Each row is a point on a tangle of strands that fork, close into loops and nearly touch. The rows are in no order.
Points whose rows are less than 92.5 apart are linked; no others are. Some points are linked to none.
(238): -10	7	-33	-22	-11	-1	6	18	62	9	-10	39	8	2	-32	37	9	23	-34	-40	-7	27	25	13
(904): 14	-37	-18	5	6	-29	0	1	-39	-30	40	-19	5	13	-7	-27	-16	14	35	39	17	31	-29	-13
(196): 57	-23	14	-37	-35	-17	-14	-4	-18	-25	33	-25	-12	-7	41	-8	-20	24	-8	10	10	-16	-10	-23
(433): -13	13	-24	-23	21	21	17	-9	24	21	-14	36	8	13	-47	31	1	-7	-16	-33	-20	7	25	6
(128): -54	16	-29	25	46	17	-32	16	6	43	-12	-1	26	27	-35	-40	13	-17	11	1	-22	-5	67	-24
(828): 18	-4	23	63	-5	26	-69	-40	-4	25	17	-2	33	54	-49	-41	11	21	-14	-1	1	-2	17	12
(575): 34	-22	-5	2	-25	-10	-11	11	4	-8	34	-20	-2	6	38	-4	-24	9	-15	33	3	-15	5	-21
(395): 47	-37	8	-39	3	-36	-1	-10	-38	-34	36	-27	-11	-3	38	-67	5	8	33	30	8	3	-54	-21
(783): -14	-30	-27	34	3	15	27	67	47	-9	41	-7	-32	-36	46	-5	-3	19	4	22	2	-21	-33	-46
(887): 18	13	-59	2	44	9	-25	-19	-4	39	-3	9	34	8	-10	-1	1	-19	7	-18	2	5	8	-5
(914): -43	4	6	34	-7	-1	-17	-19	-11	42	-31	8	12	7	-17	-14	30	16	9	3	1	16	23	3
(36): -3	25	2	37	28	23	-24	-35	-47	17	-12	-12	35	25	-43	22	-17	-24	18	10	8	4	-1	48
(994): 12	10	14	4	-25	24	-12	-16	9	24	-13	16	5	27	-16	15	-23	11	-25	18	-16	-25	26	3
(847): 35	-13	44	-28	-18	-15	-14	-23	-67	-31	36	-28	-4	30	-19	-26	-9	19	27	15	2	2	-20	14
(435): 10	-9	-24	-13	-8	5	-16	-61	-1	53	-28	31	-1	-10	1	-15	4	19	-14	4	-31	20	11	-40
(218): 36	-7	-4	-29	5	-14	7	-17	-31	-20	0	-10	-11	-20	19	34	-30	-12	0	16	-6	8	-18	10
(634): 9	-10	-10	-3	-22	-4	18	12	-5	-12	6	-20	-11	-19	21	27	-30	0	-10	39	-1	3	2	-14
(967): 29	16	-20	-51	2	4	28	-15	16	-23	-12	8	-1	0	-14	68	-24	-21	-29	-36	-11	13	-1	25
(588): 62	25	23	22	-5	24	-51	-62	-22	11	-5	4	25	29	-28	-7	9	3	4	-9	2	-8	-36	41
(649): 59	-29	1	-16	-18	-19	-34	-35	-19	-7	23	-13	26	38	22	-59	-9	8	6	25	2	-18	-22	-19
(88): 9	-11	-42	26	14	-5	-53	-6	10	52	10	15	38	12	7	-50	24	10	-13	-20	4	25	31	-57
(881): 18	14	51	-38	-10	-18	1	-7	-51	-43	-1	-17	-15	3	4	10	-17	-22	35	39	0	3	-37	61
(500): -26	9	-1	-26	31	1	55	-17	0	-1	-13	38	-23	-19	16	-7	2	-36	29	-12	-2	-27	-7	-12
(646): -9	-4	-14	22	-18	0	-22	32	25	9	-4	-3	16	15	13	-1	-26	-2	27	69	-28	-12	-1	3
(399): -9	-4	39	-36	5	-42	55	25	21	-55	1	12	-41	-16	4	25	13	4	-15	-42	22	9	-11	29
(655): 7	-6	28	-12	-3	-37	25	31	21	-21	16	10	-45	-27	72	-38	34	5	3	-20	36	-28	-30	-16
(324): -14	-33	39	16	-39	10	39	29	15	-21	33	-2	-42	-37	29	-15	-18	38	12	58	-10	-2	-22	-28
(249): -2	-34	-3	5	-31	-12	-5	13	-12	-25	13	-21	-20	-36	30	-9	-19	9	37	74	-20	28	-48	-17
(628): -24	5	-26	0	-24	7	10	36	71	16	-10	20	8	-17	-2	33	-3	12	-23	-2	-16	20	33	10
(456): 36	15	-26	-46	34	-1	7	-24	-10	-9	29	35	23	43	-10	-12	-7	-10	10	-34	12	-10	-6	-8
(891): 35	13	-38	-4	36	10	-18	-32	-12	20	17	22	24	31	-12	-18	3	-8	-6	-50	25	-1	-3	-18
(345): 47	14	-3	-48	-6	-11	9	-7	-15	-28	10	2	-17	7	-20	56	-20	-1	-5	-11	2	17	-19	41
(686): -6	-10	-8	24	22	11	-27	-27	-26	18	7	-18	47	36	14	-63	-8	-25	13	22	-4	-28	0	-39
(787): -40	-12	-31	5	-25	15	37	56	63	-3	-14	-4	0	-44	23	51	-10	5	-30	16	-21	7	8	-14
(560): -2	13	8	39	-26	20	-22	0	27	12	-26	-21	21	6	-21	62	15	14	-56	-28	-4	2	21	40
(321): -34	-4	-10	4	19	1	38	6	0	-1	-15	11	-24	-29	34	-6	3	-26	42	33	-9	-21	-34	-11
(230): -32	-2	-13	30	20	-25	1	29	16	15	-2	2	14	-16	34	-32	29	0	-2	-33	54	-4	19	-27
(140): -26	-9	32	-32	-26	-4	60	30	18	-54	4	-4	-14	-14	-10	36	-8	-4	-44	-37	14	4	8	18
(453): -1	10	-51	9	17	-8	-24	9	14	22	-13	-2	33	7	-6	27	3	-9	12	-2	8	17	12	29
(336): 9	-1	15	33	-4	-1	-37	-16	-11	7	17	-5	27	33	-25	-11	12	21	-5	-15	35	4	13	15
(487): 12	-29	-26	-7	2	-24	-1	1	-24	-14	13	-6	-12	-23	13	-17	-13	-4	56	50	2	26	-37	-6
(674): -13	22	-21	17	5	22	-40	5	40	63	-13	18	27	20	-34	-8	43	15	-56	-59	-24	16	76	-34
(538): 22	29	-2	-16	22	2	-23	-22	4	-5	3	25	34	52	-43	5	3	-4	34	8	-7	0	-21	41
(523): -23	9	18	67	20	12	-70	-18	-12	34	9	-6	60	48	-29	-68	14	1	13	-10	-9	-9	27	2
(931): -54	4	-5	6	-19	14	24	16	53	0	-52	-2	14	-13	-24	51	27	-4	-47	-45	1	20	18	40
(627): -8	-33	-5	41	-6	22	14	37	19	-16	43	-28	-31	-28	59	-28	-17	4	7	48	-1	-39	-42	-55
(163): -27	-37	21	25	-12	28	28	48	0	-28	39	-21	-48	-36	32	-16	-25	10	30	66	-17	-29	-50	-31
(228): 20	-2	73	-38	-27	-12	3	-6	-43	-38	13	-14	-21	18	-6	-16	-5	13	24	29	17	-20	-20	39
(374): 3	8	-24	-40	1	7	41	-31	19	6	-10	35	-14	-8	2	43	-16	-8	-15	-28	-13	9	8	-4
(231): -15	-3	7	-20	23	-9	42	-52	-35	10	-28	26	-16	-13	14	-15	-3	-27	-3	-20	-6	-6	3	-27
(391): 22	5	55	-57	-15	-51	33	21	-13	-56	-5	-1	-56	-40	10	17	22	19	9	-23	11	12	-18	51
(53): -43	19	29	1	-22	-11	44	24	-2	-20	-36	-10	-25	-29	14	35	1	-30	13	13	12	-3	-24	37
(875): -44	7	-41	11	6	33	-25	18	32	58	-29	3	13	-2	-21	-4	20	12	-40	-17	-35	23	84	-40
(417): -46	18	-33	7	34	43	-26	29	29	55	-17	1	15	21	-37	-20	1	-15	-3	7	-53	5	92	-39
(155): -12	16	32	-26	-6	-20	24	12	-14	-30	-16	-3	-20	-10	24	12	-1	-26	40	19	9	-14	-37	42
(48): -50	0	3	-1	-14	2	41	2	-8	-4	-25	0	-23	-27	-20	49	-11	0	-25	-6	1	17	21	-7
(514): 14	-12	48	-42	-13	-30	37	45	13	-46	20	-2	-65	-45	56	-24	18	20	10	-15	17	-17	-37	-1
(968): 42	9	2	17	14	8	-36	-29	-25	15	22	-4	30	40	-12	-35	3	2	-3	-33	34	-10	3	-10
(332): 54	18	23	-46	26	5	6	-48	-36	-23	23	15	11	44	-21	1	-9	-5	10	-23	10	-14	-23	18
(734): 9	1	9	2	-4	15	-24	-40	7	42	6	27	14	25	-10	-22	-14	5	-14	5	-22	3	23	-23
(633): 45	20	28	-9	11	11	-31	-42	-26	-16	15	8	24	52	-34	-21	-4	5	26	-4	1	-22	-27	40
(561): -12	-18	-19	2	-25	-14	28	22	42	1	12	3	-7	-35	45	8	11	22	-42	-32	20	11	19	-40
(843): -7	32	-2	59	31	50	-51	-27	10	50	-25	1	23	13	-63	-1	35	-3	-17	-42	-18	8	47	3
(469): -48	-4	3	40	25	14	-43	7	6	33	9	14	39	47	-36	-65	8	-6	20	13	-16	-1	46	-16
(207): -28	28	-36	-10	25	44	3	9	32	20	-14	15	18	30	-80	40	8	-3	-42	-46	-24	11	53	-4
(44): 29	30	2	52	-16	29	-37	-3	-14	14	-15	-34	24	14	-31	60	-1	-8	-44	-20	5	-1	3	54
(100): 0	-10	29	-21	-12	-50	31	37	-6	-57	-2	-13	-65	-59	32	2	22	7	29	9	13	8	-34	24
(951): -37	9	11	1	-10	-27	33	19	9	-26	-50	-25	-23	-36	22	48	25	-19	-17	-20	37	1	-11	40
(985): 39	-17	10	-16	-5	-38	-26	-15	-35	-22	27	-25	30	26	27	-79	12	5	35	19	17	-12	-48	-13
(613): -26	13	-31	30	8	-1	-26	35	15	5	-7	-2	32	14	-30	17	-15	-7	36	40	-12	17	16	22
(312): -43	14	-20	26	-20	12	-13	31	53	25	-34	-19	29	-7	-31	58	33	14	-54	-39	-4	21	45	28
(930): 7	1	-23	5	6	-32	5	21	1	-7	-1	-16	2	-3	36	-3	11	-4	-1	-24	48	-6	-6	-8
(884): 4	39	-16	44	16	36	-42	-17	-17	32	-28	-20	30	21	-47	41	-9	-19	-5	-12	-7	0	18	40
(859): -38	19	-4	6	10	-1	30	-5	12	-2	-58	-9	8	-21	-2	38	27	-17	-32	-54	22	2	10	29
(429): -40	-21	-42	28	-6	31	44	82	51	-12	18	-22	-24	-55	26	32	-16	1	-7	23	-8	-8	-18	-26
(305): 2	18	-2	35	14	43	-44	-13	23	49	-2	16	21	34	-40	-6	14	7	-49	-32	-23	-5	59	-18
(169): 24	43	-24	30	45	54	-33	-35	17	40	-35	27	14	7	-79	19	35	8	-2	-56	-19	13	10	26
(585): -12	-14	2	-14	-6	0	53	30	5	-26	11	4	-43	-31	24	31	-28	-6	-6	12	-3	-10	-14	-17
(497): 18	-6	0	-21	17	-39	14	28	-7	-31	19	-15	-20	-15	57	-16	19	-7	13	-32	48	-35	-28	-9
(619): -7	-9	15	-15	-27	-6	24	-32	-21	20	-42	12	-30	-46	21	10	-18	-11	13	39	-40	20	-12	-12
(260): -53	-2	-5	30	28	-10	17	36	2	1	10	7	0	-1	30	-59	19	-15	29	1	27	-27	-3	-34
(233): -12	-25	21	-15	-17	6	44	27	2	-25	42	11	-35	-15	31	-14	-16	18	-11	13	-2	-12	-9	-44
(727): -44	0	-8	2	3	1	25	-11	-23	13	-33	10	-14	-43	9	11	-8	-35	32	48	-25	12	-16	-3
(72): 54	-15	31	-52	-13	-25	10	-10	-40	-44	31	-22	-38	-18	41	-31	-17	4	10	7	3	-26	-33	-30
(698): 19	-34	-5	12	-23	-8	-41	-6	2	6	32	-11	21	19	28	-47	-13	24	-9	38	-10	-3	5	-42
(876): 13	5	-14	-16	2	-14	7	-69	-36	31	-37	22	-11	-27	0	-5	8	5	-5	-15	-14	28	3	-15
(157): 41	14	29	-53	-9	-42	17	5	-9	-56	-1	5	-31	-13	-8	49	-1	-4	5	-20	12	26	-28	67
(571): -14	-10	39	3	-7	-7	4	-24	-35	2	-6	3	-3	10	-2	-22	-11	0	16	34	3	-5	-2	-5
(478): -5	2	32	0	-29	13	-5	12	25	17	-11	10	5	15	3	26	-28	-11	10	47	-28	-16	6	30
(322): 32	-18	7	-5	6	-19	-1	-21	-68	-36	35	-24	1	8	-1	-17	-16	9	23	7	30	9	-12	-10

A piece is two or more points that can be reached from each other along the links. Count, over all rows, the pieces, the separate loops (a circle has one, a figure eight two, a Y none), the forks (points with three links) and the tips (points with one).
pieces -> 3
loops -> 2
forks -> 7
tips -> 9

A tip is a point with one link. Name the tips that can be reached along the links from each point below, in the order of the rows.
(218) -> (140), (207), (260)
(478) -> (588), (538), (169), (619)
(560) -> (36), (249)
